Each row is a point on a tangle of strands that fork and nearly touch. The rows are in no order.
Two points are linked if the straight distance between their rows is under 129. Some points are linked to none.
K201: [-36 -26   4 -22  55  37 -30 -35  -8 -28  -6   2  39  26   0  16 -15 -31
  -2 -27 -11  19 -12  15 -46 -25  34   2  16  -5  16   2 -23   9   2 -28
   7  12 -36   8   3  -8  -9]
K994: [-44  43   5   3 -29   3  -7  17 -41  14  44  -6  -2  -1 -17 -17 -16   4
  10  23 -13 -63  13 -25  13  14 -45   8 -43 -28   7 -40   6 -21   8   2
  -1 -32   1 -21  -6 -10 -36]
K748: [  8  13  20  -1  27 -17 -10 -21   5   9  11   0 -21 -18 -10   7  -1   5
 -53  11   2  -3  13  31  36  37 -16  -2  13 -42 -38  26  -1  -7  25 -15
 -25 -11  13 -10  39 -31  -8]
K479: [ 25  -2  11   1 -42 -28  50  26  26  25 -11 -10 -26 -30 -26  27 -16  13
 -30  -5  10  22  24   9 -12   5  -5 -39   6   1 -10   1  -4  18   0  -2
  15   7   7 -28  27  -1  14]
K914: [ 16 -26 -10  38  -6 -19  -5 -18  36  29 -22  -9  13   4   6  27  24  15
   2  -9 -22  40   6  13  21  -5   9   6  39  61 -23  17 -21 -27   3 -41
 -29 -17  12  36  45  11  28]
K399: [ 16   0  19 -25  26  16  19  40 -21 -16  16  12  -7 -49  -5 -34 -33  43
  -6  -3  19  14 -14 -24  29  -9  25  -3  -7 -25  33  13  15  27  17  35
  22  -6  -1  -4 -20 -45  28]
K712: [-29  -4   2  10  25  21  32 -49  37  10  -9  34   0  36 -11  28  -6 -46
  15 -12 -14  -3  -7  -5   2   1  31   3   6   7 -15 -11 -31   0 -20 -16
  -7  37 -19  -8  38   2  26]
K672: [ 29 -12  -6   5  -4  16 -29   5   3   7 -16 -21  45  15  56 -20  39 -14
  13 -36 -11  31 -63  -6 -20  19  39  34 -12 -15   2  12  19   7  11  -7
 -24   3 -32  44 -15 -39 -17]
K215: [ 37   1  19  19   6  -6  11   1   5  13 -14   8 -53  29  12 -18   4 -11
 -11  -1  31   3  29 -32  -8  -7 -29  -4  25  20 -23  27 -28   5 -10  13
   3  23  30  12 -18  19  42]
K505: [ 15  -9   3  25  -4  -4 -35  12 -18  22   4  35 -41  23  -3  11  13 -11
  -4  28  39  16  24  33 -12 -25 -25 -11  27  -5  -8  18  -2  -7  38   5
 -12  -1  35   2 -13  16 -19]
K877: [  6   9 -28  10 -30 -29  -5 -27  25 -26  -4 -14  -2  17 -19 -12 -29  19
 -23  25  -4 -31  31  27  22  19 -25  14  -7  -7 -15 -35 -29 -27   5   3
  -6   7  25  23 -12  27  -2]
K137: [  2 -14 -16 -18  -8  19  -6   6 -13 -12  12  25 -17 -12  39 -69 -11 -39
  21 -26  48   2  23  -9 -14  35 -54  18 -11  -6  -4 -10   7  -2   3  -2
   5  52   0   1 -30 -24  16]
K723: [-12  12  14 -19  55 -21 -29 -25   8  16  39  -2   7  19  17 -19 -11  13
 -12  20  -7 -11  -6  52  51  54 -17  18  21 -26 -45  27  10 -39  -5  -4
  -2   7  16  -8  30 -17   1]
K942: [-19   8   6  -6  30   1  -6 -11   2  -1   0  24  -3 -25 -30   3  -9   3
 -22   9  24  -7  23  30  11  -1 -39 -16   7 -33  -5  13 -16   1  43  -8
  11  -9  28  -6  17 -33 -16]
K121: [ 55  -9 -24 -12 -40 -39 -15  -6  21 -21   5 -23   3   5   2  -4 -12  33
 -14  25   0  -5  18  22  13   2  -3  15   2 -16 -12  -7  -1 -11  27  22
   5   3  26  -1 -28  33 -27]
K389: [-51 -11 -27  45  31  53  21 -19   5 -13 -16  15   0  27  10  23 -10 -42
  -5   5  -4 -13   5 -23  -3  20   3  15  -1  16  36   3 -11 -11  14 -38
   8  -4  -7   6  -5   3  30]
K506: [-18  12  29 -34  21 -10  62  -9  14  15 -19 -36 -38   1  13  15   1  10
   5  14   5 -20  11  26  -2  32  15   2  27  37  -1  18  10   9 -24  32
  14  36   6  12 -19  12  35]
K484: [ 17  18   5 -17   3 -19 -36  23 -30  -2  41 -18  17  -7 -10 -48  -9  69
 -27  -5 -45 -27  -4 -20  63   8  -1  20   3 -13 -60 -20  11 -16  -9 -16
  -4 -22 -28  -3  17 -26  -7]
K953: [ 43   3   6  32 -58  -3  -1   6  22  16  17  -6  33 -14  22  -2  24   1
  34 -18 -12  34 -34 -21  -6   6  40   5  13  -2  -3  -1  27   9  38  14
 -18 -37 -41  -5  25  -8 -15]
K763: [  7  -4  -3 -10   1   6 -46   8 -42 -12  -9   2 -37  -5  12 -12   8 -36
 -27  -6  35 -19  20   4 -35   5 -62   3  -4 -39 -35  23 -38   1   3 -19
 -11  22  10  -7 -12 -24 -25]
K719: [ 13  18  40  17  20   5   9  -8  -6  48  18 -39  18   1 -12 -11  20 -18
  18 -49 -39  19 -27 -38  -7  23   3  14 -43  13   7  14 -19 -17 -14  -3
 -11 -26 -22 -34  77 -41  -6]
K882: [ 39 -35 -30  33 -30 -28 -44 -22  28   7   7 -15  20  31  12   3  16  10
  10  -6 -25  32   9  17   3   0  -4  18  19  32  -8  17 -12 -40   1 -13
 -22   8  10  19  18  27 -14]
K30: [ 22  -6  -8  13  24  -9  44  21   4 -13 -30  19 -21 -24 -10  52   6 -13
 -35  -3   9  30 -41 -23 -10 -34  29  -3   9  10   2  33 -21   7  36  21
  -6 -17 -10  22 -26 -27  13]
K299: [ -9 -15 -28 -11 -29   9  28  25   6 -42 -10   2  16 -31   1   9  -1  13
  19  17  16 -14   6 -14 -10 -24  26 -35  25 -11  25   1  19  31  21  22
  49  -5 -29  26 -44  16  19]
K896: [-48  13  -5   7  14   7  43   1   6   8   2  -6   8   8 -22  -4 -19 -19
   0 -20 -35  -8   9  -5   7  12  -6  26 -43  32   6 -43 -36 -33 -28 -41
 -18  10 -22   3  28 -25  26]
K315: [ 57 -16 -34  23 -58  -7 -21   8  15 -10  -1  10  -3  -7  17   5  -3  -9
   8  19  27   1  -2 -14  -8  14 -30 -13   6 -31 -15   2   1   0  29   1
  -3 -27  11   1  -7  20 -17]
K943: [-26   4 -13 -39  -6 -20  -2 -12 -11 -14  -1 -31  -1   5  21 -15   6  16
  -5 -12 -27 -39  11  14  -3   4  15  -8   7  10   8 -33  45   6 -19  -6
  12 -10 -12   3 -12  22 -12]
K642: [ 24  17  24 -13  32 -28  12  15  -7   5  20  21 -36  11  -8  -3  11  23
 -20  -3  -1  16 -16 -36  18 -29  46 -15  -1  -9  18  31  22  31  13  45
  25 -11  48 -23 -20   5   7]
K110: [-11   0 -43  10 -38 -17  42   8   5 -34   0  25 -18 -24 -55  17 -30  28
 -21  54  22 -33  28  24  32   8  -3 -12  10 -33 -21   2  -6  -7   3  13
  29  28  12  -8  -9  18   8]
K488: [ 19  30 -17   3 -19 -16 -16 -30  22 -13 -14 -14  36 -20  14 -18  21 -28
  32 -31 -36  -3  -8 -15   7  16  13  25 -17   2 -30  -3   0 -19   8  19
 -45   8  -4  26  -7 -12 -27]
K778: [-16  12  13  45 -23  11  -8  17 -20   5   9 -18   6   4 -13  45  10 -10
 -10  12 -34 -29 -10 -20  -8 -13 -17  27 -14   6  17  -8 -26 -13 -10 -35
 -19 -60 -18 -23  22 -20  -8]
K193: [-14  16  37 -17  13  36   3  48 -16  21  12  11 -12 -14  36 -42   5  27
  33   2  31  -3 -33  -1 -12 -31   4   7 -16   0  35  13  25  19  39  41
   9 -14   0  40 -51 -31  23]
K571: [-53  26 -11 -14  35   2  24 -30   4  -4 -16   4   9 -20 -14   4   1 -10
 -37 -26 -22  -8  13   3   0  15  -4  -2 -34  13  16 -31 -15 -13  21 -54
  -1  -1  -6  28  -4 -39  -4]
K89: [-58 -12 -29  45  15  20  35  -1  12 -26  -7 -26  15  14  29  22   1  -2
   2  15 -13 -15 -19 -24   9   9  21  23   0  21  30  41  18  -6  10 -32
  20  13  -1  35 -31   0  25]
K678: [ 25   1  45   7  11  -7 -31   0 -21  30 -20   2  -9   2  13   2   6 -14
 -35   4 -19  19 -30 -19  -7 -18  10  28 -25  12 -19 -23 -31 -30  -6 -10
 -35 -25   1   5  23 -16  17]
K753: [ 20 -13 -25  14 -31 -23 -10 -23  -5 -25  13 -17   1 -17 -11 -18 -12  -8
  -3 -14 -17  -6 -14 -41   8  46  10  23 -25 -10   7 -24  25 -18 -12   5
  -2  11  -6 -22  23   5 -12]
K797: [ 13  29 -11 -13 -14 -10 -17 -56  36   1 -22   5  44   3  27  -6  25 -27
  45 -14 -31 -24  -2  12   3  12  14 -28   0  -3 -29 -36  19 -16 -16  13
 -24  -1  10   3  15  28 -12]
K844: [ 42   0 -14   6 -47  15 -32   7  38  11  -7  -4  31  36  55  -4  45  -6
  37 -22 -17  16 -47  -9 -21  -1  50  24  16 -21  -5  -3   7  16  44  19
 -28 -15 -45  21  -7   5  10]
K468: [  7  35   8   3   4  -3 -40   2  -7  -5  17 -19  25  18   6 -30 -11  46
  -9  18 -37 -67  -2  -6  65  -1 -11  21  -9 -19 -64 -24 -24 -26 -34  -3
 -26 -23  -1   3  20   4   5]
K34: [ 23 -16  -8   7  -6 -11 -36 -14   8  -2  18  -2  41  -8  19 -27  15   8
  38 -37 -25  43   2  10 -10  -2  25   1  30  18  29 -17  36  -1  21   1
 -14 -34 -20   4  21   5  -7]
K572: [ 47  12  -1 -22  -7 -26 -30  -8   1  10  25  -3  24 -21  28 -39   9   7
  48 -43 -19  21 -14  23  -1  14  -1  13   9  17 -22  -9  22  -4  14  17
 -17  -6 -14  12  -4 -11 -25]
K643: [ 60   1  25  29  13  15 -29   0  19 -27   4 -18  31  17   5  11 -10   3
  33   9   0  22 -18   9   2 -22  55   5  55   3 -14  35 -49  43  -8  69
  -1  10  -1 -25   1   9   4]
K250: [ 26   3   2 -16   8   6  37  27 -16   2 -38  17 -43  -4  -2  23  22 -26
 -24   2  17  -6 -19 -42 -28  -9   7  -7 -21  -2   0  11 -31  18   6  34
  14  -9   3  18 -30 -14  15]
K218: [-11 -14  15 -15 -16 -17 -26  21 -31  29  52 -17 -14  13   3 -49  -4  -5
  11 -22 -13   4  14   2  -7 -11 -29  28 -11   6  -9 -11   0 -26   1 -28
  10  13 -10  -6  -6 -12 -20]
K521: [-27   4  30  -6  39  15  52 -32  19  19  11  34  12 -13   6 -22 -25 -12
   4 -38  -7  21 -10  -3  16  38   5 -16 -22  -9  18 -25  20  -3  18 -30
   8  -9 -30  -6  44 -49  25]
K359: [-36   3 -24  -4 -45  13  40  44  -1 -34  -9  -5   1 -42 -27  23 -23  42
  13  19   6 -29  23  -8  11 -32  -7 -30   3   7  33 -20  19  17  -5  -3
  34   2 -11 -18 -20  15  13]
K728: [ -2  -3 -25  -2  23   9  -1  14   9 -30  -1  -5   6 -19  28   6  11  16
 -36  12  20 -25 -17 -20  26  23  -8 -22  40 -65  27  34  44  24  68   4
  14 -25  -3  28 -43 -27   5]
K761: [ 16 -41   0   6 -32   0  -3  14 -34  37  -3  10   5  -5  37  -9  -7  19
 -10  37  22  20 -35   3   2  21   6  17 -34   7  16  -1  40 -21 -15 -23
 -14   4   7   9   1   9   1]
K597: [ 36  16  29 -27   0 -23  67  18  23  21 -34 -23 -56 -34 -19  30 -15  -5
 -15  -4  25 -12  -6   5 -13  27 -14 -23 -19   1  11  22 -13   8 -11  27
   6  -7  24 -50  12  -9  19]
K185: [ 12 -22  -9 -24  14  21  -5  40 -27 -14   3  25   4 -47   3 -53  -5  23
 -17  -3  41  27 -25   0 -17  -4 -11   5  -8 -46   8  -3   3  10  35   8
  15   9 -27  19 -29 -64  17]
K405: [-45 -35  -7 -15  -2  11  -4  30 -34  24  -5  19  -2   7  24 -12   4  16
  -5  27  12  -1 -17  24   2  11   9   3   4 -11  22   6  61 -16  -5 -30
   1  29  -4  20 -10   1  14]
K703: [-45  16   5   3 -26  28   9   2  18  25  11 -27  40  13  -2  12  -4 -38
  23   9 -29  16   0   5 -14 -11  -3  15 -34  12 -12 -25 -39  -8 -25 -40
 -17  18 -35  25  21 -10  -7]
K408: [ 37 -14 -28  19 -56   4 -24 -10   4 -16 -40  17  24 -38  24  25  17   1
   9  16  26  -6  13  -6  -3   6 -28 -41  31 -30 -19 -13  -1  22 -15 -18
 -22 -29  -6 -11   6  17   0]
K9: [ 29 -12  27  37  19  46 -30   4  -9  -9 -21  -6  13  -4  19  30   9 -37
  23   9 -18  10 -34   8  -6 -20  53  17  54   4 -31  18 -66  24 -11  52
 -23  -1 -29 -17   3   3  20]
K849: [-30   4  10  10 -13  16  37  23  -6   2   8  18   1  -9 -33   5 -23  23
  16 -15 -27  -2   5 -23  11 -31  -3   5 -23  39  27 -59  -3 -22 -20 -28
  -6 -29 -17 -14  35  -5  22]
K111: [ 20 -12   9 -10 -16 -14 -17  19  -7   6   9  13   3 -30 -34  21   6  23
 -13  15  29  40  34  18  -4   2 -10 -52  -4   0  25  12  32  37 -39  20
  10  -1  19 -54  15  28 -32]
K287: [ -3  16  26  -5 -10 -13   9  18   1  22  25  11  -3 -18 -15 -27 -33  21
   2  15  19  10  -2  28  15 -25 -45 -10 -34 -19 -15  -6  -8 -12  21   3
  -3   8  29  -3  10 -15 -17]
K935: [-42   7  -5   0 -48  15  58  38  -5 -18  10  16  -7  -9 -55  44 -20   9
  23  -8 -13 -14  16 -19  -6 -42  -2  -6 -22  14  40 -34   7   1 -31 -14
  10 -19  -7 -42   8  19   0]
K368: [ 26  11  21 -53  18 -35  -1 -32  -3  35  23 -15 -20 -12 -10 -49  13 -11
 -13 -41   8  26  11 -12 -23  25 -33 -17 -53   1 -12 -21  29  -1 -11  18
   5   9  -1 -29  40  -8 -19]
K880: [-21  22 -14  20   1   6 -29 -24  13 -14  49  11   9  40 -28 -10  -6  -4
  37  -3   1 -18  29  25   9  -8 -21   5  36  -9   6   4 -15  13 -15  -1
   8  16  22 -22  -2  18 -29]
K157: [  2  -7   4 -19  -1  27  -4  58 -27  40   8  28 -26 -15  17 -53  16  -1
 -15  -1  33  14 -17 -13 -30 -27 -10   4 -36 -27  27  -2  22   7  61   6
  27  -5 -10  23 -38 -47  40]
K10: [-49 -22   5  12  -2  44  15  21  -2  25  -9 -15  -9  -1   5  28   4 -48
  16  -8  32   9   6  -8 -48  16 -54   0 -22  30  42  15  -4   0   8 -34
   8  -7 -11  -7   4  -3  -9]
K644: [  1  19  16 -46   4  -2 -19 -47  34  32  -3   8  21  35  34 -22  18 -35
  36 -12 -18 -11 -16  35  -8   2  44  -7 -10   3 -21 -36  23   3  31  10
 -20  16   0  24   0  15 -27]
K445: [-25  37  -6  21 -28 -15  10   0  -8   8  20 -19  17  -4 -33  20  -2   6
  -9  11 -25 -56   1 -22   9  31 -20  18 -27 -30   6 -53   0 -21  -3 -18
 -32 -55 -13 -42  42 -15 -27]
K915: [-11   2 -10  38   4 -11 -15  -5  -2 -10  23 -13  13  -1 -33  24   3  41
  -2 -17 -29  11  30  -5  17   3 -17   2  17  31  13  -4  -6  12 -59 -14
  -9 -44   9 -36  47  12  -2]
K467: [ 51  25  43  16  11  -7 -21   5 -21  36  -6  -4 -26   3  14  25  29 -15
 -15   9 -19  17 -42 -29  -1   0  19  25  -9  -9 -19  20 -29   3   9  32
 -22 -30  29 -19  17  -1  -8]
K626: [-15  -6  26  37 -12  33 -24  12 -35  10 -17  12   3   5 -11  41   2 -12
  19  52 -19  -9 -22   0  -4 -29  17  10  17  -1   8  -3 -18   8 -28   2
 -20 -31  -5 -23   8  11  -9]
K267: [ 19 -17 -20  -9  -3  22   0 -16   5 -20 -27  32 -10 -16  25 -29   9 -30
  24 -27  46  10  14 -15 -36  24 -40  -7  17  -4  13 -15  10  26 -10  17
   2  14 -18  12 -25 -11  16]
K172: [-19 -15   2 -23   5   5  57  19   9  21 -15 -17 -33   9  22   2  14  19
  -1   4  34  -3  -5   5 -12   3  16 -13   1  24  32  36  39  20 -10  18
  37  50  21  38 -40  23  11]
K932: [-16 -25   4  -8  -6   6 -42  10 -38  10  60  -3   4  25 -16 -13   1   4
  11  -5  -4  30 -18  21 -12 -29  11  47 -22  13   7  -4  -8 -13 -22 -12
  -6  26   2   7   3   7 -55]
K284: [ -3  17 -12  19 -24 -21   3 -15   6  -3  -1  10  11   0  -2  -3 -11  39
 -11  25 -18 -28   7   9  53  13  -6   9  -6  -5 -54 -29  -2 -30 -26 -17
 -24   3   7  11  32  15  15]
K159: [-24  32 -18  25 -16  -8 -11 -33  23   1  23   2   3  38  13  -1  14 -38
  42   2 -10 -43  26   4   2  22 -13   9  18  -2   3   0  -6  -6  33  -4
  -7   3  25  -3 -16  17 -16]
K370: [ 18   1   4  42   3   1   8 -11  29   7  -7  -9   6  -7 -15  19 -15  12
  -5  -6 -24  38  21   0  28   0   8 -11  30  19   5  15 -26   7  -9 -19
  -9 -28   7 -22  43   9  36]
K482: [ 67  -8  -6  59 -26 -18 -43 -23   7  16  -5  15 -11  26   9  -3  22   1
  46 -10 -15  19   1  -6  -4  -6   6  26  26  26   5  26  -9 -33   0  34
 -34 -12  40 -14  14  35 -12]
K189: [ 51   1  24  33 -13 -18 -43  -5 -13  23   8  14 -23  26  24  15  24 -10
  21  28   8  17 -27  -7  -1 -27  -4   9  22  -7 -15  33  -8  -1  -2  13
 -28 -17  40 -10  -3  20 -25]
K788: [ -7 -10 -24  32 -26  19 -27 -27  15 -24 -40   2  48 -24  26  20   3 -10
  28   5  12  -2   5  12   6  11 -47 -18  14  18 -10  -4  -2  -8 -15 -48
 -20 -15  -4  20   4   3   8]
K629: [ -1  24 -10  26  23 -12 -11  -9  16 -38   4  32   8  -4  -8 -13 -24  34
 -13  17  11 -22  51   0  33  -1 -29  -4  39 -23 -11  13 -11  -1  26  -6
  -2 -21  32 -13   1   8   7]
K610: [-27 -10 -36 -12  43   3  13 -22  -5 -58  -3  -3  17  30 -39  43  -4 -16
 -20  18 -14 -12  -5   3 -25 -44  59   1   1  -9  32  -7 -31  -6   4  28
  33   9 -10  -2 -34  27 -26]
K999: [ -2  21  23 -42  22  -4  28 -25  12  23  11   4  17 -17   1 -44  -4   4
  -3 -29   1   1   9 -22  10  34 -24 -13 -63 -12   8 -39  32 -11  12 -10
  16   6   0  -5  21 -21   1]
K84: [-67 -12  -5 -29  18  17 -12  13 -18   7  10  28   9  28  10 -16  -4  29
  -7  39  27 -22  15  49  16   9 -17 -28   3 -34   1  -4  53  -8 -17 -10
   8  25   5 -13  14  15   9]
K966: [-23 -10 -28  15  -4 -14  53   5   5 -18  -9 -24   2  12   1  26   0  22
  -5  11   3   0  -2  -9 -20 -17  14   3  -2  39  27  37  13  -2  -6  -7
  42  14  14  39 -41  34   3]
K768: [-37 -17 -25 -26  53   0 -32 -29 -14 -44 -35  -5  11  34  -2  29  10 -14
 -40   1  -1  -3  12  12 -42 -26  16 -11   4   6  30 -11 -14  10  -3   0
   9   1 -20  23 -31  11 -24]
K123: [-16 -28  -4   6 -17  24 -17  21 -46 -10  24  11  -1  13  -5  -8 -24   9
  15  20  22  22 -23  -6  12 -16 -25  27 -35   4  -9  11  14 -17 -62 -16
  -9  55  18 -12  -2  17 -22]
K31: [  5 -15   8 -11 -32   7  -7 -11  16  -4   1 -22  -9  49   2  -6 -10 -26
  -9  -4  -8   4  30  -2 -25 -11   6   8 -20  20   3 -22 -29   5 -23  -8
  16  40 -25   3   8  32  18]
K200: [  5 -33  31  13  -6  19 -26  11 -17  32   4   8   1  37  29  -8 -16  14
   3  41  33  19 -16  13  15   4 -25   8 -15 -14 -11  12  14  -9 -47   5
 -14  39  16  -7  26  23   9]
K625: [ 10  -4 -21  -2  15  -3  28  -8  29 -29  -6  -3  16 -22   0  20   7  18
   2 -15 -13  18  -4 -12   0   3  67 -19  57   8  25   5  18  39  27  36
  23 -20 -32   3 -32  10   9]
K144: [  1  -1 -20  -1   7  -3  -1 -20  16 -21  14  19   7  23 -24  13 -13 -18
  34  -5  13  19  16  16 -24 -31  -2   5  -5   9  19  -2 -17  19   7  15
  34  23  25  -2 -22  30 -32]
K443: [ 14  17  26 -19  16 -40 -10  25 -31   3  -2 -39 -20 -26 -31   7   2  37
 -62  12 -26 -25  13 -10   8  -9   3   1  -6  -9   9 -14   5  -1  -6  14
   2 -54   1 -25 -14  -9 -10]
K341: [ -8  -8 -21  -4 -32 -26  29 -15  -8 -28  11 -16  -6 -14  16 -24 -14  19
   4 -11 -14 -41  27 -18  21  34   9  -2  17   1  32 -27  53 -10 -13  14
  10   1 -10 -21   3  18  23]
K581: [ -7  15 -49 -16  21  -9  16  -8  16 -42  10  13  12  25 -26  27 -24 -22
   3  24   4  -3  -5  14 -13 -30  39   5 -25  -9  12  -2 -44 -12  41  28
  32  15  23  32 -58  29 -41]
K890: [-39   5  21   2  44  45  46 -22  22  10   2  55   9  -3   2 -10 -19 -32
  28 -34  -7  10  -6 -12  20  -7   7 -18  -6   4 -16 -16 -23   2  -8 -16
   9  26 -17  -6  54 -32  37]
K705: [ -9  -2   3 -47   6 -24 -11 -19  23   8   3 -15   9  38  27 -35  24 -17
  26 -42 -19  -8  15  14 -27  -3  11 -10 -19  24 -11 -22  42   1 -15 -19
  -6  37  -4  25 -16  23 -12]
K504: [ 26  -1  -8 -15   8 -19 -26   2 -21 -15 -27 -21 -27   1   0  -5   4  16
 -49  25  42 -23  14  32  -4  13 -55   2  -6 -23 -42  39 -28  -6  -7   1
 -20  11  41  15 -27  -8 -23]
K641: [  1 -25 -10 -17  36  14 -38 -26   4   4 -19  -1  16   9  17  -5  10 -41
   3 -23   3  30 -11  40 -31  -4  11   6  24   6 -23   9 -16   0  25 -36
  -4  28 -14  34   1 -23 -24]
K8: [-12  -6  37 -15 -39  22 -10   1  13  17 -15 -39  24  32  -1  13  10 -20
   3  -7 -18  21  -4  -4 -23 -34 -12 -10 -52  26  -5 -32  -6   6 -50 -34
  -2  20 -34  10  32  21  -3]
K285: [ 18  -4  25  14  21 -21  -7  14 -27  33 -16  28 -55   3  12  -9   7  -9
 -16   6  19   2  30  21   8 -14 -28   7  56  21 -31  26 -27   0  20  15
  -6 -13  12   9 -21  -3  37]
K16: [-31  -8  22   1  31   1  32 -22  11  22 -37  12 -32  20   2   6   5 -18
  27  -7  -9  -9 -13   4  -2   7  25 -16  27  37 -15   3   6   9 -24  15
   9  40  -3   9  -3  15  42]
K709: [  7 -19   8  -4  10 -16   3  25 -23  30   4  24 -50 -12  -7  -1  13 -15
 -54 -28  16  36  -5 -26 -39 -24  -4 -13 -27  -1  24  16  12  16  33 -20
  11 -28  13 -14  11 -17  -7]
K442: [ 16 -11   0  23 -25  -5 -25   5 -16   5  20  17   5  -3 -23  10  -2  22
  11   3 -10  35  22 -15  12 -12  11 -22  -3  20  21  -5  22   2 -54  12
 -11 -11  18 -58  31  54 -17]
K439: [ 35  -3   7 -25 -20  -8   9  -1  23  -4 -27 -39 -28  25  16 -10  -2 -27
  -3   0  27   8  29   3 -33  -8 -21   0  -1  17  -3   9 -35  16  -1  17
  25  45  13  24 -34  29  20]
K225: [  2  19  26   8  -4   4  63   4  41  36 -32  11 -10  12  33   0 -11 -19
  20  -8 -27   4 -39 -36   1  -3  58  31 -31  40  28 -15   7 -18  30   6
  -8   2  -3  37 -24   8  46]
K227: [  2  21  47  -7  57  -3  -5  14 -24   1  16  37 -20 -15  -9 -30 -12  21
 -22 -24  -8  16 -27 -50  19 -20  37  -7 -23  -7   7   8  19  34   9  29
   6 -12  12  -6   8 -35  16]
K64: [  1  11   9 -18   5   9 -18   6 -12 -14  56  15  -8  13  13 -65 -18 -17
  24 -33  19   0  13 -23  -5 -11 -34   8 -16 -16 -14  -4   0  12  10  -1
  18  33   5 -21  12 -22  -5]
K980: [ 46  -6  -8  16   1 -11  -4   5   6 -33  -6 -24  13  -3   9   4  10  12
  12 -20 -18  31   6 -37   2 -23  59 -14  51  18   2  17   0  45 -27  48
  12   2   4 -21 -18  22  17]
K474: [ 38  20   0  -5  -8 -43  13 -13  16   7  17 -32   1 -13  -6 -37  11  24
  -7 -45 -28 -11  -9 -46  36  44   8   5 -14  -7 -31   4  29  -2 -18  18
 -15   6  13 -14  37  -7   4]
K751: [  5 -24 -19   7  25  28 -46 -21   2   4  -8  19  41  16  39  -2  33 -36
  42 -37 -13  38 -42  17 -30   4  34  22   6  23  -6  14   9 -10   3 -10
 -29  30 -32  28 -12 -15 -26]
K793: [-19  -7  16  40  35  46 -15  -5 -28 -16 -15   0   2  10 -13  36  -1  -9
   6  23 -34 -13  -7 -19 -14 -27  45  -1  48  15   8  -1 -45  14  -8  19
 -15 -30 -34 -23 -12  -2  24]
K620: [  3  -3  13  12  17  -1  60  15  -7  22 -44   5 -18 -23 -22  64   6   1
 -13  18   7  22 -42   9 -19  -4  30 -10   2  30  -6  45   5  16 -18  17
  -1  -7   8  -7   4   2  -7]
K632: [ -6 -29   1   1   1  38   1  14 -10   0 -18  28 -14 -15  -1  12  13 -35
  39 -17  51  26  18 -11 -44   1 -47 -18   5  26  32  16  26  19 -24  -1
   0  13   4  -5 -25  25   2]
K259: [-18  -4 -62  11 -11 -21  25   0  21 -47  -2 -19   0 -11 -40  41  -6  -1
 -37  21  10 -33  20  17   6  -8  11 -17  37 -43 -16   8 -17   5  23  -5
  28   4 -25   1  -6  13  -7]
K524: [-45   9  -6 -14  28  36  -9 -15   3  -4 -42  18  42 -21   4   6  -8 -18
 -15  15  -3   2 -11  23   8   5 -12 -10 -31   7 -14 -13 -24 -14  -5 -57
 -11  14 -12  47   5 -33   3]
K627: [ -6  22 -32  20   1 -24  20  -8  30 -58  -1  -4  12 -11 -33  20 -12  37
 -34  10   4 -12  59   9  22 -31 -17 -27  46 -17 -10  -1 -16  19  35 -13
  19 -19  -2  17 -13   8  20]
K433: [ 14  15   2 -17  22 -40  -4  13 -11  23  41 -37   9 -20  -3 -19  13  45
  -5 -36 -50 -19 -10 -20  47  37   3  11  13  16 -52  22  29 -16 -21 -17
  -2 -20 -16  -9  24 -24 -10]
K782: [ -7  23  22 -12 -11  15   1  28 -21  19  13   3   4 -26   1 -29  -9  31
  34  22  21  -7 -16  35  12 -29  -7   2  -1   3  -8   7  12   3  30  19
  11   0  15  33 -41 -13  -8]
K666: [  6 -16  -8 -11 -15 -24  57   5  13 -10 -23  10 -40 -24 -32   5 -27  28
 -28  23  25   3  35  25  20  19  -4 -31   4  -4   9  -3   8  -5   1  12
  30  20  13 -14  -2  25  33]
K132: [-20  35  23 -10 -23 -20 -26  20 -33  -5  15 -35  -7  14 -10  -9   9  29
 -36  21 -17 -54   2 -23  18 -14 -20   7 -13 -23   5 -14   4   0  12 -12
   1 -39   9  -2  -9  -8 -15]
K423: [-43  -9 -19 -11 -17  12 -17  12 -24  13  38 -13  19   0 -43  15  14 -24
  16   6   0  14  -4  28 -22 -15 -29  17 -17   7  29   0  -7   7 -12 -29
   5   2   9   7   7 -19 -63]
K861: [-27   2  -9  16  19  22   2 -33  23 -14 -44 -10  57  -7  22  24 -15  -2
   9  40 -12  -6  -8  34  33  18   0  -4  16   3  -6  -7 -16 -21   6 -36
 -15 -20 -16  50  -3  -8  27]
K826: [  7 -28   1 -37 -41   2 -11  15 -12   4   8 -17  -2 -15 -27   9   4   8
 -22  10  38  25   9  22 -18  13 -21 -45 -29 -22  -5 -17  29  23 -41   4
  14  21 -18 -30  40   9 -27]
K676: [-39 -35 -24  25 -23  54  26  -4  37  -1 -30  -2  -2   8   2  52  -7 -73
  10  10  12  -5  20   1 -38  26 -21  10  -2  19  43  -1 -22  -2   9 -47
   1  -8 -18 -10  -7  13  10]
K679: [ 18  19   3 -20  -2  -8  82  54   3  -4 -40   4 -69 -47 -26  23  -1 -19
 -12 -17  27 -19 -22 -38 -32  13   7 -12 -17 -10  15  23 -19  -4   1  42
  13 -22 -13 -31 -33 -24  18]
K566: [-26   8   6 -35  34 -18 -30 -33   7  -1  10   7  -3  12  -1   4  -5  37
 -26  39  11 -35   9  61  43  35 -14 -19  16 -31 -20   7  27 -19 -36  15
  -3   5  24  -7   8   8  -6]
K995: [  0   9  -4 -41  34  -1 -52  -4 -20 -31  -9  -7  -9   3  10 -16  -6  18
 -14  12  32 -39  16  45  12  23 -28 -14  27 -30 -27  30 -10  -3 -39   7
  -1  24  35 -19 -17   3  -6]
K182: [ 26   7  11 -33  15 -39  -8  13 -22 -16  33 -19 -29  -7 -29 -17  -3  16
 -44  -6 -12  -5   1 -19   3 -16  32   8 -12 -19  26   2  17  11  35  40
  24 -20  10 -14 -24  11 -22]

Follow the links from the first point to the second, and from the first to the third. Name the last point that the two ways share.
K215 / K227 / K788 => K896
K30 / K763 / K423 => K566
K793 / K566 / K679 => K942
K625 / K423 / K110 => K942
K484 / K111 / K132 => K896
K504 / K890 / K227 => K566

A fork is a point with three links, a tip a point with one. Leave the first point through the second and follow the links. Name the first fork or tip that comes.
K132 / K443 => K942
K572 / K34 => K159
K705 / K943 => K896
K999 / K521 => K932
K632 / K10 => K368

A fork is a point with three links. Follow the links from the first point to the second and name the forks in between, in order.
K723 / K445 => K942
K467 / K474 => K189 > K896
K439 / K408 => K896
K479 / K676 => K942 > K566 > K932
K999 / K629 => K932 > K566 > K942
K84 / K506 => K932
K793 / K915 => K896 > K189
K761 / K299 => K566 > K942
